Each row is a point on a tangle of strands that fork, close into loops and nearly touch. The rows are in no order.
Points whose rows are less than 38.9 apart are linked; no others are. Some points are linked to none.
Nuben: 13  0  6  4  -1  -10  4  2  4  16  -14  1  10  -21  -1  -3  7  1  -11  9  1  9  2  2  -2  10  -11  16  -1  9  -2  2  -12  -6
kuva: 28  5  22  -4  8  -4  14  -16  0  2  7  5  2  -11  -12  6  14  5  1  4  -9  14  4  -1  -10  8  -10  20  -9  4  0  3  -2  -5
Fipap: -17  -1  -9  1  -5  12  -13  -8  -3  -3  14  0  -6  1  -6  -4  -4  -16  28  -5  6  6  -3  -6  18  -7  2  -14  -23  -9  11  0  16  4
befil: -16  -5  -5  6  8  -7  15  -2  -8  -17  13  2  -7  14  -12  -2  9  1  2  -8  2  3  7  -1  -7  -11  1  5  15  -3  4  5  -3  2
pide: -5  -10  1  2  -11  -8  -3  13  -6  23  -18  -16  -1  -12  -4  -5  -2  4  -1  7  -6  1  9  10  12  4  -9  8  4  11  -4  16  -4  -13
paten: -23  -2  -4  -4  10  14  -9  -5  -2  -4  2  -15  -19  5  4  -5  -7  9  20  -6  17  -10  15  -11  -3  -21  5  -15  -1  -14  13  -5  -2  3
Magef: -15  -1  -6  -3  -3  4  -4  6  9  10  1  -1  1  6  4  -10  1  -10  5  3  20  4  -6  -3  0  0  4  -7  -5  4  2  7  8  8
Rab: 0  -9  5  2  -10  -4  4  11  2  13  -18  7  4  -4  3  -1  -2  9  -15  -3  8  -3  11  6  14  12  -3  14  4  12  -8  2  -8  -8
vavip: -6  -8  -8  -10  -4  -5  8  -2  5  0  -8  3  12  1  12  1  11  3  -15  9  15  2  1  4  0  6  6  -6  16  1  -4  -11  -6  5
bada: 13  5  -8  4  -5  -13  7  -2  -4  9  -9  -1  -10  -6  -10  9  -3  5  -4  -13  -16  16  2  17  -6  4  -4  5  -5  17  -5  12  -2  -16
vikis: -2  4  -2  9  -2  -10  11  2  4  -14  15  16  -10  15  -3  8  -5  6  -21  -12  4  -5  0  10  4  6  -6  1  11  -2  -5  12  1  -3
sis: -18  2  -4  -4  13  8  -7  -4  -4  -13  1  -14  -11  6  0  -6  -5  10  14  -1  6  -11  7  -15  -1  -19  9  -10  1  -9  11  0  9  3
gibav: -18  5  -3  5  8  0  7  -7  -9  -23  7  -7  -5  14  0  3  7  6  3  -6  5  4  10  2  12  -10  -1  3  12  1  5  1  -3  -2
Pavi: 14  -13  1  -1  8  13  -10  -12  10  10  -3  -10  14  -7  -5  -2  12  -2  13  18  8  -1  -6  -3  -17  -1  -7  1  -4  -1  11  -18  -16  8
Dil: -18  -3  -4  6  -19  2  -14  8  -2  4  -20  1  -3  -11  20  -7  -4  -15  18  4  14  -4  5  4  11  -5  0  -10  8  0  6  -7  -6  16
nif: -20  -12  -9  -4  -1  7  3  0  0  3  0  -9  -5  6  4  -11  3  1  22  1  17  1  3  2  -13  -11  6  -3  13  2  2  -8  -13  5
kul: 2  -1  6  -3  14  16  -13  -8  2  -10  0  -10  2  -2  -16  -1  -5  -2  10  7  -4  -16  -18  -23  -15  -10  -9  -4  -7  -20  25  -17  10  8
vot: 4  -11  3  7  -2  -5  1  11  10  7  -7  -4  -3  -4  -13  -18  3  -12  11  8  -5  3  -1  -3  -14  -4  10  8  5  9  -10  5  -4  11
Lugak: 14  -11  21  3  2  -1  17  -3  -9  -3  5  25  9  2  7  6  14  3  -29  -4  -19  1  12  8  -12  2  3  5  10  -19  0  -7  -6  -1
kivig: -1  -9  6  -5  -2  -5  19  12  -19  -5  -6  4  19  3  8  7  13  -8  -17  -2  4  -8  4  -6  1  3  16  -4  19  -18  3  -4  -10  -4
Bidi: 5  -4  0  0  0  -8  16  -6  0  -1  6  10  -9  10  -7  12  -8  11  -23  -9  -6  -1  -4  11  0  17  -4  7  -12  2  1  3  8  -17
bur: -4  -2  2  -7  4  2  0  4  -1  -5  -2  -1  5  5  3  -9  4  1  4  8  2  -6  1  -13  -9  -7  12  3  9  0  1  -4  1  14
Madup: 4  5  8  -10  4  1  7  3  -7  -9  -1  -5  7  11  -2  3  2  5  -11  4  -8  -1  2  -7  4  2  5  11  2  4  2  6  11  -2
buli: 13  4  3  10  -9  -19  7  11  -20  0  -21  -8  14  -17  14  9  3  -7  -10  2  -21  3  7  6  2  3  0  -3  9  0  -5  3  -9  -5
Sotu: 7  -5  5  -7  -13  1  6  9  -15  17  -8  -14  4  8  -6  12  1  -3  -6  -6  -3  1  2  12  5  15  4  9  1  8  5  12  -3  -20
gef: -3  11  8  -9  -2  7  -1  5  -7  -11  -4  -15  2  11  9  7  -1  5  -4  2  5  -3  5  -5  20  3  7  0  -2  4  3  5  18  -5
kekiv: -4  -9  -4  -5  -4  18  -13  5  8  18  -10  -17  -1  1  3  -11  -2  -11  22  12  8  -3  -7  -1  -9  -7  7  -11  -7  -1  12  -8  -5  6
tarof: 14  3  19  -6  9  -4  9  -10  0  -5  9  22  -2  -4  6  5  6  18  -23  4  -6  -11  9  2  3  8  -12  23  15  -9  -3  -9  -8  0
div: 11  -3  0  -9  2  -6  8  -6  -4  -2  3  -6  2  0  -15  12  1  5  0  1  -22  14  -5  1  -3  9  2  6  -14  8  -10  5  10  -14
kigiv: 7  7  -3  6  -18  -16  7  8  -12  -4  -18  -6  13  -6  14  10  -1  -16  -10  -4  -2  0  7  13  8  4  1  -6  11  -1  -6  7  -15  -4
bevas: -11  -14  -1  4  -4  -1  0  16  4  9  -15  10  2  -4  3  -9  2  5  -6  -1  16  -3  8  3  15  2  3  8  7  10  -10  6  -8  0
bozi: 20  12  3  0  10  -1  0  -10  3  -10  2  -1  12  -2  14  8  9  5  -6  8  -12  6  1  -2  -7  4  4  -2  1  6  -2  -12  -2  9
lopo: 9  -10  5  10  1  -10  4  10  3  5  -6  11  2  -9  -3  -9  4  -2  -2  2  -12  3  5  -3  -11  -1  5  13  8  9  -13  0  -12  11
gilu: -10  -8  -8  -9  -17  22  -6  6  4  16  -5  -7  2  2  14  -4  -6  -10  17  7  23  -3  -10  4  -13  -6  -1  -17  -3  -3  11  -14  -4  6
nifen: -11  -2  -1  -3  -9  18  -8  7  7  3  8  10  -17  10  -1  -13  -11  -7  11  -6  19  -10  -8  -14  -13  -8  1  -10  -9  -11  16  -4  14  16
tiset: -8  -18  -16  -1  -2  8  -10  -3  6  4  -3  -1  5  4  5  -5  -1  9  9  3  15  -3  1  5  -10  -6  3  -6  9  6  3  -13  -11  10
sudi: 22  14  -10  4  7  -1  -16  -13  12  10  -8  6  9  -13  7  1  1  7  -8  1  -2  1  -1  3  -7  -2  -8  0  -5  4  -3  -14  -14  3
Baz: 16  0  15  0  10  -3  12  -5  4  2  11  19  -13  1  -3  3  -1  20  -22  -2  -13  -5  4  5  -7  11  -7  24  0  5  -2  -4  -7  -6
mefid: -22  -6  -4  -9  2  12  0  1  -1  4  1  -13  -17  3  2  -13  -4  6  24  -2  22  -9  10  -8  -17  -16  8  -9  5  -10  3  -10  -10  2
munu: 6  1  4  -7  8  -2  0  -9  5  -14  5  16  2  1  10  3  6  18  -23  8  -4  -16  5  -3  4  2  -5  9  25  -11  -3  -15  -1  6
Vin: 8  0  3  2  1  -4  16  -2  -15  -19  1  -1  4  15  8  13  2  8  -6  -6  -17  1  14  13  6  -1  9  4  11  5  -3  2  -6  -8
tanar: 18  3  1  0  -9  -12  16  -1  5  7  -13  14  1  -5  5  6  2  2  -31  -8  2  3  4  18  -3  11  0  3  3  3  -10  -5  -13  -13
Venu: -6  -18  -10  1  -9  4  -15  2  8  13  -13  11  10  -10  9  -6  0  7  -2  3  18  -7  1  -1  1  3  -1  -5  13  2  -6  -18  -14  11
Sefut: 11  1  11  -8  -2  20  -8  0  -1  -2  -2  -9  4  4  3  -8  0  -6  13  14  7  -8  -10  -18  -17  -6  5  -1  -4  -10  18  -19  -5  16
derib: 27  15  17  -1  10  -5  16  -21  2  3  1  19  0  -21  10  6  15  11  -3  -3  -3  6  8  13  -6  3  -11  13  3  -3  -3  -9  -14  -4
menif: -26  -4  -2  9  -13  -9  -8  11  -12  9  -21  -7  0  -16  14  -9  -1  -13  13  8  7  -3  4  2  14  -4  -8  -5  9  0  0  7  -8  9
Zusol: -6  5  3  -6  -10  5  -10  12  -3  13  -8  -16  -2  -5  -3  -4  2  -12  7  9  -1  10  2  4  15  -1  4  0  -3  14  -1  19  9  -5
kasa: 3  14  3  8  -17  -7  1  6  -13  -11  -10  -17  7  0  13  8  0  -15  -1  -5  -2  6  10  12  16  4  2  -4  8  9  -1  10  -8  -6
fefu: 15  -4  4  2  -5  12  -17  1  -2  0  -11  -5  9  -8  17  -3  -5  -3  11  11  -4  -4  -4  -4  -12  0  3  -7  4  2  7  -28  -18  19
nog: 0  -2  -5  11  3  7  -19  3  14  0  22  18  -9  12  -5  -5  -16  2  3  -12  1  -9  -8  -6  -3  -5  -5  -8  -11  -4  -1  1  6  18
gamok: -5  -2  -5  5  -9  -16  -6  6  -5  0  -25  5  9  -16  15  1  -1  0  -4  5  -1  -4  4  4  9  3  -4  -1  12  3  -14  -4  -10  8
Potaf: -7  5  -10  12  0  -4  -8  -9  6  -6  12  4  -6  5  -5  -1  -3  -4  11  -9  3  16  3  4  4  -1  -6  3  -8  14  -7  9  -2  2
sotuf: 13  -5  6  3  -8  -8  10  13  -18  11  -16  -15  17  -12  6  9  8  -8  -8  7  -18  4  4  8  1  7  2  3  6  1  1  7  -12  -14
tomad: -5  -10  -4  10  5  -10  19  6  0  -4  14  3  -1  13  -15  3  6  -9  -8  -3  3  11  -9  3  -12  3  3  -2  -5  1  0  17  -1  -6
kop: -3  6  2  7  -12  -5  8  11  -11  -6  3  3  3  12  -3  0  0  -12  -6  -12  9  3  6  3  7  0  5  7  6  0  -1  17  -7  0
bav: -1  5  -9  11  -6  -8  -10  -2  5  -1  2  1  -6  -3  -2  -8  -5  -9  12  -4  -4  12  4  6  -7  -7  -2  2  2  15  -5  11  -7  12
Muk: 19  -4  18  5  -2  -3  19  0  -3  6  7  19  -11  6  0  7  -4  13  -30  -11  -15  -4  5  12  -9  13  1  14  0  1  -1  -5  -12  -10
Sekon: -10  -8  -3  5  9  -8  17  0  -8  -19  12  13  -4  9  -7  5  4  4  -17  -10  -11  -7  6  6  -7  -9  -3  3  23  -9  8  6  3  -3
dasuk: 0  4  -4  -2  -12  7  -22  8  5  16  -8  -6  -3  -11  3  -9  -2  -15  11  11  1  9  4  -1  11  -4  5  -5  -8  10  5  14  9  6
Tet: 14  3  6  9  10  -8  16  4  9  -3  15  16  -10  3  -10  6  -3  8  -19  -6  -15  5  -10  -3  -15  8  -1  5  -8  2  -9  7  5  0
Sada: -7  15  -3  3  -7  6  -10  -5  -1  -9  15  10  -7  9  2  2  -9  -4  8  -10  3  1  7  -1  20  -4  -4  -1  -11  4  -3  10  19  7
dom: 15  8  8  -9  1  17  -24  -9  -3  -3  6  -6  4  -3  -8  6  -6  7  7  6  -12  4  -5  -13  16  5  0  2  -22  3  -1  -4  14  -3
Lov: -15  -2  -12  -7  15  5  -4  -5  1  -11  4  -9  7  0  0  4  -2  7  3  6  2  -9  -11  -12  5  -3  0  -10  -8  -8  10  -1  20  -5
zosad: 11  -3  -6  -2  0  13  -25  -9  4  3  2  -4  6  0  -12  1  -6  0  11  4  -8  5  -8  -7  8  -4  3  -8  -26  2  -2  -2  9  3
Tilof: -2  12  7  -3  -12  6  1  7  -14  -9  -4  -23  0  8  7  11  1  -7  5  -4  2  9  7  7  25  4  7  -5  0  12  3  12  7  -12
dosez: 8  5  -10  -2  15  -6  -6  -11  3  -8  17  13  -1  2  -4  4  -12  14  -2  -6  -20  -3  -9  -3  -2  2  -6  6  -12  -2  -11  -1  12  -4
zenir: -21  3  -10  -8  19  6  -8  1  6  -7  -6  -12  4  -11  -1  3  -5  1  8  0  2  -15  -12  -18  -2  -8  -1  -13  -5  -14  17  -6  19  -7
refoz: -21  1  -4  -3  14  -5  3  8  4  -10  -5  2  -11  -3  -5  -4  -3  13  -12  -11  8  -15  9  -10  -5  -15  -1  0  22  -7  11  7  7  -3
Bib: 9  -10  9  6  6  -5  22  -4  0  -6  13  23  -2  2  -3  7  5  4  -38  -5  -19  0  5  12  -15  3  -1  -2  7  -15  3  -2  4  -5
madas: -12  7  -5  6  -6  12  -12  -9  -2  -5  15  6  -8  5  -4  -3  -2  -13  20  -8  5  7  5  -4  20  -6  -2  -6  -17  1  4  5  15  8
guku: 19  16  16  -9  4  1  8  -6  -6  -9  0  -5  7  4  4  14  3  8  -12  6  -11  1  3  -4  5  12  -3  14  -1  4  2  -6  7  -5
Ruza: -15  0  -2  -4  -4  10  -4  7  8  10  6  1  -13  7  -1  -13  -3  -14  14  2  22  -1  -8  -11  -8  -5  8  -11  -9  -4  10  4  11  12
vob: -15  -3  0  -11  8  17  -1  -8  10  25  3  -18  -21  8  -11  -12  -10  -12  31  2  15  -8  -5  -4  -9  -11  11  -21  -14  -17  0  -2  0  -5
vap: 10  14  -3  -4  1  7  -18  -4  11  -3  7  9  4  10  15  4  -9  9  -7  -4  1  -13  8  3  13  -2  -2  -2  -1  0  -12  -5  6  8
rase: -2  16  -6  -1  -3  2  -11  -5  7  -12  10  9  -1  13  11  4  -9  1  -3  -6  6  -10  5  1  15  -2  -5  -6  -3  -2  -7  3  21  9
gusu: 5  17  3  1  -17  -8  -4  8  8  2  -11  10  2  0  14  0  -5  -7  -11  -8  10  -5  10  6  13  8  -1  -2  4  6  -16  2  -1  6
varo: -3  -2  0  -9  0  2  -4  1  10  1  -6  8  10  3  7  -3  7  10  -17  7  22  -9  5  -8  11  5  0  3  9  -3  -2  -10  2  5
tedi: -5  -7  -6  17  -11  -17  -3  9  1  7  -7  -4  -7  -12  -4  -17  -4  -14  15  6  -6  5  -1  2  -17  -3  -4  1  6  8  -6  7  -9  16
mobev: -10  1  -5  -5  14  11  -17  -2  8  -9  -7  -6  9  -14  -8  2  -9  -1  7  -5  -7  -17  -19  -20  -5  -7  -7  -9  -6  -19  22  -16  15  1
nunar: -11  -17  -5  3  -3  4  -4  12  13  16  -9  10  3  -7  4  -12  4  6  -3  2  25  -6  6  -1  7  3  3  -2  5  9  -5  -4  -9  7
dudap: -14  0  -8  14  5  -9  4  -3  4  -14  19  10  -8  10  -12  -2  -6  0  4  -11  3  7  -5  -2  3  1  -8  2  -8  1  -4  12  8  2
Zozo: -24  -12  -7  2  11  9  -2  -2  8  13  15  -6  -11  -2  -20  -13  -3  -6  25  -5  15  -6  -8  -10  5  -8  0  -17  -21  -14  4  4  15  -3
Vam: -12  0  -14  6  7  -8  -1  -6  5  -18  18  14  -4  7  -6  0  -10  6  0  -9  0  -4  -9  -2  -2  -2  -9  1  1  -3  -1  4  13  7
babez: -1  -5  -4  -5  0  16  -17  0  6  9  6  0  1  0  -11  -4  -4  -3  8  3  4  3  -3  -7  13  -1  3  -5  -25  4  -2  7  19  0
Dumi: -20  8  -3  -16  -4  11  1  3  -1  -3  -3  -12  -7  1  19  2  -6  0  2  3  24  -12  -9  -13  -13  -5  2  -21  11  -17  16  -15  14  5
migi: 14  3  10  -8  4  7  -6  -2  3  2  -1  -12  7  -4  -10  -3  9  -3  5  17  -4  9  -4  -12  1  3  4  10  -8  8  -1  3  7  -2
buvad: -16  -12  -11  -1  13  -14  16  -3  -1  -15  7  1  3  -4  -13  3  -1  5  -1  -3  -14  -2  -13  -1  2  0  -8  2  -3  -10  4  7  19  -12
kele: 11  7  2  -4  4  3  -5  -5  3  -6  2  6  11  1  14  -1  3  4  -1  8  -3  -2  -1  -8  -11  0  6  2  8  2  -3  -14  -4  20
Bufi: 13  2  0  15  -1  -11  13  11  9  2  7  12  -8  4  -8  3  -5  3  -15  -10  -2  13  -7  5  -8  7  3  0  -6  11  -9  15  -8  -2
Funos: -8  2  -3  13  -15  -19  -6  8  -18  0  -19  -10  2  -15  14  -4  -6  -5  2  5  -6  -1  8  5  14  -2  -9  -1  8  4  -5  9  -6  2
fos: -18  8  -5  -12  5  2  4  2  0  -11  1  -8  1  4  9  2  -1  -4  -3  4  11  -7  -13  -14  -15  -2  1  -12  10  -12  14  -8  20  7
Pupo: -12  -3  -5  -5  0  16  -15  -6  -2  -3  7  -14  -8  0  -9  -4  -1  -13  33  3  1  6  -10  -5  16  -6  11  -20  -20  -10  5  3  10  -1
Zud: -9  -9  -4  -4  -3  -11  14  4  -1  3  -10  -3  14  2  11  5  14  -8  -9  5  10  4  -1  10  -2  5  5  -7  15  2  -2  -1  -14  0
gal: 2  -2  0  14  -7  -8  17  3  2  -4  12  13  -16  14  -8  13  -10  11  -21  -14  0  -2  -5  13  3  14  -5  3  -8  3  0  13  3  -12
fir: -8  4  -3  1  -19  0  -11  6  9  3  -14  7  7  -5  20  -5  0  -9  0  1  18  -6  9  3  15  1  2  -10  7  5  -6  -4  -1  15
bel: 18  -2  15  -7  9  -2  11  -10  -5  -1  8  -4  0  -2  -22  8  8  6  0  7  -20  9  -3  -6  -7  11  -5  17  -12  1  -4  2  13  -12
Ras: -16  6  5  -2  0  3  -3  -4  -1  -3  9  -17  -19  9  -15  -11  2  -24  29  3  4  12  -8  -6  -2  -9  12  -4  -5  -4  2  9  5  2
Sipe: -9  2  4  5  -5  -3  0  3  -3  -4  8  -13  -11  7  -22  -8  7  -24  18  0  0  18  0  -1  1  -6  7  4  0  8  -4  17  0  -1
Kalu: -22  3  -4  -4  14  0  9  -2  -10  -19  2  -15  -3  8  1  8  3  9  2  -4  4  -5  4  -2  14  -8  0  -5  6  -5  9  9  10  -15
Vud: 9  -7  3  9  9  -8  21  -2  5  -5  16  23  -7  6  -7  7  4  6  -27  -6  -15  6  -3  8  -18  5  0  0  -1  -3  -3  3  0  -4
ladus: 17  6  6  -2  3  -1  -5  -4  5  9  -7  -5  9  -13  -2  -2  7  1  -3  11  -5  10  2  -3  -3  4  -3  15  -6  14  -3  1  -5  -2
dut: 12  -15  0  4  -3  12  -8  1  2  7  -10  -16  10  -11  9  -5  1  -1  17  16  -6  -2  -5  0  -21  -4  -2  -6  4  2  8  -24  -17  11
Labag: 6  -2  -3  1  -2  -10  -4  -3  3  -7  -14  11  9  -10  20  4  4  7  -8  4  -5  -5  6  6  7  5  4  -5  21  2  -18  -19  -16  7
fumol: -2  -5  -9  -4  13  11  -10  -11  3  -6  6  -8  14  4  -1  3  1  4  5  11  3  -4  -15  -13  -3  1  -2  -10  -15  -7  10  -11  11  3
vuser: 3  6  11  -7  12  13  -8  -4  3  -4  3  -12  0  -2  -10  -9  5  -5  11  15  2  -11  -10  -25  -12  -7  3  3  -5  -12  17  -8  12  9
Pokog: -19  -8  -9  3  0  -9  13  1  -5  7  -7  -12  10  3  6  2  14  -13  4  3  8  10  -1  16  -2  0  -2  -7  18  3  3  5  -21  -3
vaku: -4  -8  -2  6  -7  -5  14  -4  -13  3  13  -2  -7  13  -19  15  -2  0  -3  -16  -1  10  -3  14  6  13  -4  7  -13  3  2  15  -1  -25
lomem: -7  -6  2  7  -15  -15  -7  16  -14  16  -16  -9  -4  -18  -2  -11  -6  -3  1  7  -6  1  7  2  12  -1  -10  6  3  5  -7  19  -2  -1
Sila: 6  -2  3  -7  -1  -6  2  -5  3  -6  -5  17  6  0  16  2  4  14  -17  2  -2  -9  11  5  10  6  2  8  20  -1  -17  -15  -13  3
gir: 27  10  26  -2  8  -5  19  -19  -4  -1  2  12  6  -12  3  10  17  5  -7  -1  -11  12  11  7  -9  8  -9  13  -4  -4  5  -1  -7  -5
bunu: -4  -4  1  -5  3  -3  7  10  -4  -4  -4  -7  7  6  -2  -7  8  0  1  5  0  2  4  -5  -1  -6  12  6  6  4  -2  7  -2  3
kodu: -17  -10  -8  2  6  5  -2  2  6  3  14  0  -5  0  -15  -7  -4  3  12  -4  10  -2  -5  -8  14  -1  -2  -7  -19  -3  -2  13  22  -7
vepug: 0  2  6  -4  -17  0  -1  17  -17  18  -10  -21  5  -1  -4  4  1  -16  3  1  -5  8  1  8  11  4  2  0  6  6  2  24  -4  -14
Gagok: 15  -8  9  3  0  -8  16  5  -7  1  0  20  3  2  2  4  3  7  -18  -9  -20  0  12  9  -5  3  5  12  8  0  -10  -1  -16  -2
zir: 18  24  -4  1  -3  -13  3  -1  -3  16  -12  3  -14  -5  1  6  -6  10  -6  -21  -18  3  2  18  -2  5  -3  8  1  13  -11  -1  -1  -15
vogak: -16  -6  -13  -1  4  -7  -1  0  2  -12  10  0  8  -11  -14  -6  -11  6  10  -5  -13  -3  -17  -10  8  0  -6  0  -9  -12  3  4  24  -7
kida: 23  10  14  -7  5  15  -18  -8  -1  -7  5  -11  2  -10  -10  2  4  -2  12  16  -12  8  -6  -13  4  3  3  9  -12  5  -1  0  6  0
zif: 22  15  9  -4  13  -2  12  -19  0  -15  4  1  10  -3  11  15  10  9  -12  7  -10  7  0  -1  -1  10  -6  4  -6  -2  2  -12  5  -5
sir: -18  5  -1  -2  1  8  -9  -8  -6  -10  9  -19  -11  3  -10  -4  6  -18  33  6  -1  18  -7  -6  12  -4  12  -11  -10  -2  1  7  7  -3
kevi: 4  -11  6  2  -13  -6  5  15  -6  21  -15  -5  0  -5  -7  2  -1  3  -8  -3  -3  1  7  11  7  12  -3  14  0  13  -1  12  -9  -16
vip: 16  10  -8  -1  11  -4  -11  -6  11  4  12  15  -4  5  3  3  -7  14  -6  -8  -11  1  1  4  -5  -2  -1  8  -6  8  -16  -2  -5  1
Dop: -7  -7  -8  -4  6  -10  16  -6  -3  -13  6  6  -1  6  -9  11  -7  11  -16  -4  -13  -2  -7  8  4  8  -8  7  -7  -3  3  5  15  -16
Kob: 1  -1  0  -3  4  -6  14  -3  -8  -20  5  9  1  14  6  9  4  10  -18  -3  -11  -6  11  9  3  -6  3  3  18  -4  -3  1  -1  -1
Donun: 3  -2  -4  6  -8  -2  -18  6  -2  4  -16  -12  5  -14  11  -11  -3  -4  11  13  -9  -1  3  -2  1  -5  4  -4  2  7  2  -3  -6  12
lada: -7  2  -7  1  -1  -10  4  -2  6  -14  13  14  -5  13  2  3  -4  3  -14  -8  9  -4  -1  3  -2  1  -5  -4  21  -4  -5  1  7  9
ganu: 17  -4  12  2  0  -7  18  1  3  13  -5  9  3  -10  -4  4  9  3  -24  2  -1  8  2  8  -6  15  -4  16  -3  6  1  -1  -14  -12
gitis: -8  9  5  5  -7  -1  5  10  -11  -7  8  -4  -5  14  -12  -5  3  -18  3  -11  7  9  1  -6  3  -5  6  7  2  0  4  21  -2  0
latuf: 13  -3  -8  1  2  9  -20  -10  13  7  0  6  11  3  -3  0  -3  4  -3  1  6  -1  -5  -4  -9  -1  -6  -6  -10  1  3  -14  -9  12
buro: 13  -1  15  -3  -2  17  -9  -3  -5  -5  -4  0  12  -8  13  -4  3  -5  14  12  5  -6  -7  -16  -11  0  2  2  6  -6  12  -27  -14  22
Gim: 3  -5  -6  0  0  -7  8  -2  -5  0  3  -3  -2  6  -13  8  1  -1  -1  -7  -10  15  2  11  1  4  1  5  -7  13  -7  14  1  -14
sur: -3  -11  -1  7  3  -8  13  9  1  3  8  -9  -1  9  -18  -6  8  -17  8  0  0  11  -5  2  -13  -3  7  -2  0  5  -4  18  -2  -3
fimez: 15  6  0  0  -6  -17  14  -3  0  7  -22  12  3  -18  9  7  6  4  -25  -3  -9  0  5  15  -3  7  -6  4  8  -1  -12  -12  -15  -10
Dit: 22  17  3  6  5  -14  6  -7  -4  5  -21  4  6  -28  16  6  10  9  -11  4  -16  2  6  7  0  4  -11  2  8  0  -6  -17  -11  -6
matuk: 4  -1  -6  -4  6  0  -8  -8  1  -8  13  4  5  -2  -12  1  -13  15  5  -1  -17  -3  -10  -10  7  4  -5  5  -16  -4  -8  1  21  -5
kena: 11  -1  -5  2  7  8  -22  -4  13  6  14  16  1  10  -3  -2  -10  8  -6  -7  0  -8  -8  -2  -13  -4  -6  -6  -6  -3  -3  -13  -8  17
taf: 25  19  -3  8  5  -5  -11  -11  3  5  -15  1  9  -28  17  0  4  8  -5  5  -3  -1  2  3  0  0  -11  -1  5  0  -3  -17  -16  3
mel: 13  15  1  6  -5  -16  5  7  0  9  -4  15  -11  -4  9  4  -7  8  -10  -20  -15  0  7  18  -2  1  -1  8  8  8  -20  2  -15  -7
Mab: 13  11  1  2  2  -7  -5  7  6  5  4  13  -4  0  5  -2  -8  10  -4  -8  -12  0  6  6  -1  -1  2  15  2  12  -18  4  -9  4
mefe: 3  -9  -6  -7  10  11  -6  -9  11  10  1  -12  15  1  2  1  9  -2  8  17  10  2  -14  -5  -15  4  -1  -8  -8  1  8  -16  -4  3
salib: -6  0  -6  4  -3  14  -18  3  8  -1  13  14  -7  10  -2  -6  -13  -4  3  -9  7  -12  -6  -7  1  -9  -3  -12  -13  -7  11  -3  16  19
retot: -20  -10  -6  -3  6  14  -1  -2  10  14  11  -11  -16  7  -18  -15  -8  -9  29  0  17  -10  -10  -6  -12  -8  3  -16  -15  -14  1  -2  7  -2
mavo: -21  8  1  -3  12  7  0  -3  -10  -17  6  -21  -10  6  2  2  0  6  14  -3  6  -1  4  -8  16  -10  6  -10  -1  -3  6  7  13  -10
muzez: -6  -13  0  0  3  0  17  2  -12  8  14  -8  -5  14  -21  6  6  -5  1  -6  -1  3  -2  11  3  4  3  5  -3  -1  3  22  -6  -29
buset: -15  0  -4  -15  -12  21  0  5  0  9  1  -4  -6  8  15  -3  -7  -5  12  2  29  -3  -6  -4  -13  -8  1  -18  0  -11  13  -14  3  2
dok: -2  11  5  5  -18  -4  4  10  1  -4  -1  7  0  11  5  1  -3  -6  -10  -16  16  -1  12  7  17  7  -3  2  4  5  -7  11  3  2
saz: -6  -5  2  -10  0  23  -5  2  10  29  -8  -21  -11  4  -3  -13  -8  -13  29  12  11  -9  -8  2  -12  -11  11  -16  -7  -10  6  -9  -7  -4

A fork is a point with three links, a tip a point with one. Leave the first point through the second and follow the links. Name the first fork or tip that comes.
vogak, buvad -> lopo
Vud, Bib -> Funos
Dit, taf -> Magef
gamok, Labag -> Bufi
Kalu, mavo -> kevi
Dop, buvad -> Gim
zosad, babez -> fos
mavo, Kalu -> Vin

A tip is a point with one link. Name the tips that can be reached along the links from each point below, in the order of the rows.
tiset -> Vin, tomad, dasuk, vap, Bufi
tanar -> Magef, fos
Potaf -> lopo, derib, muzez
Madup -> sotuf
vavip -> varo, Pokog
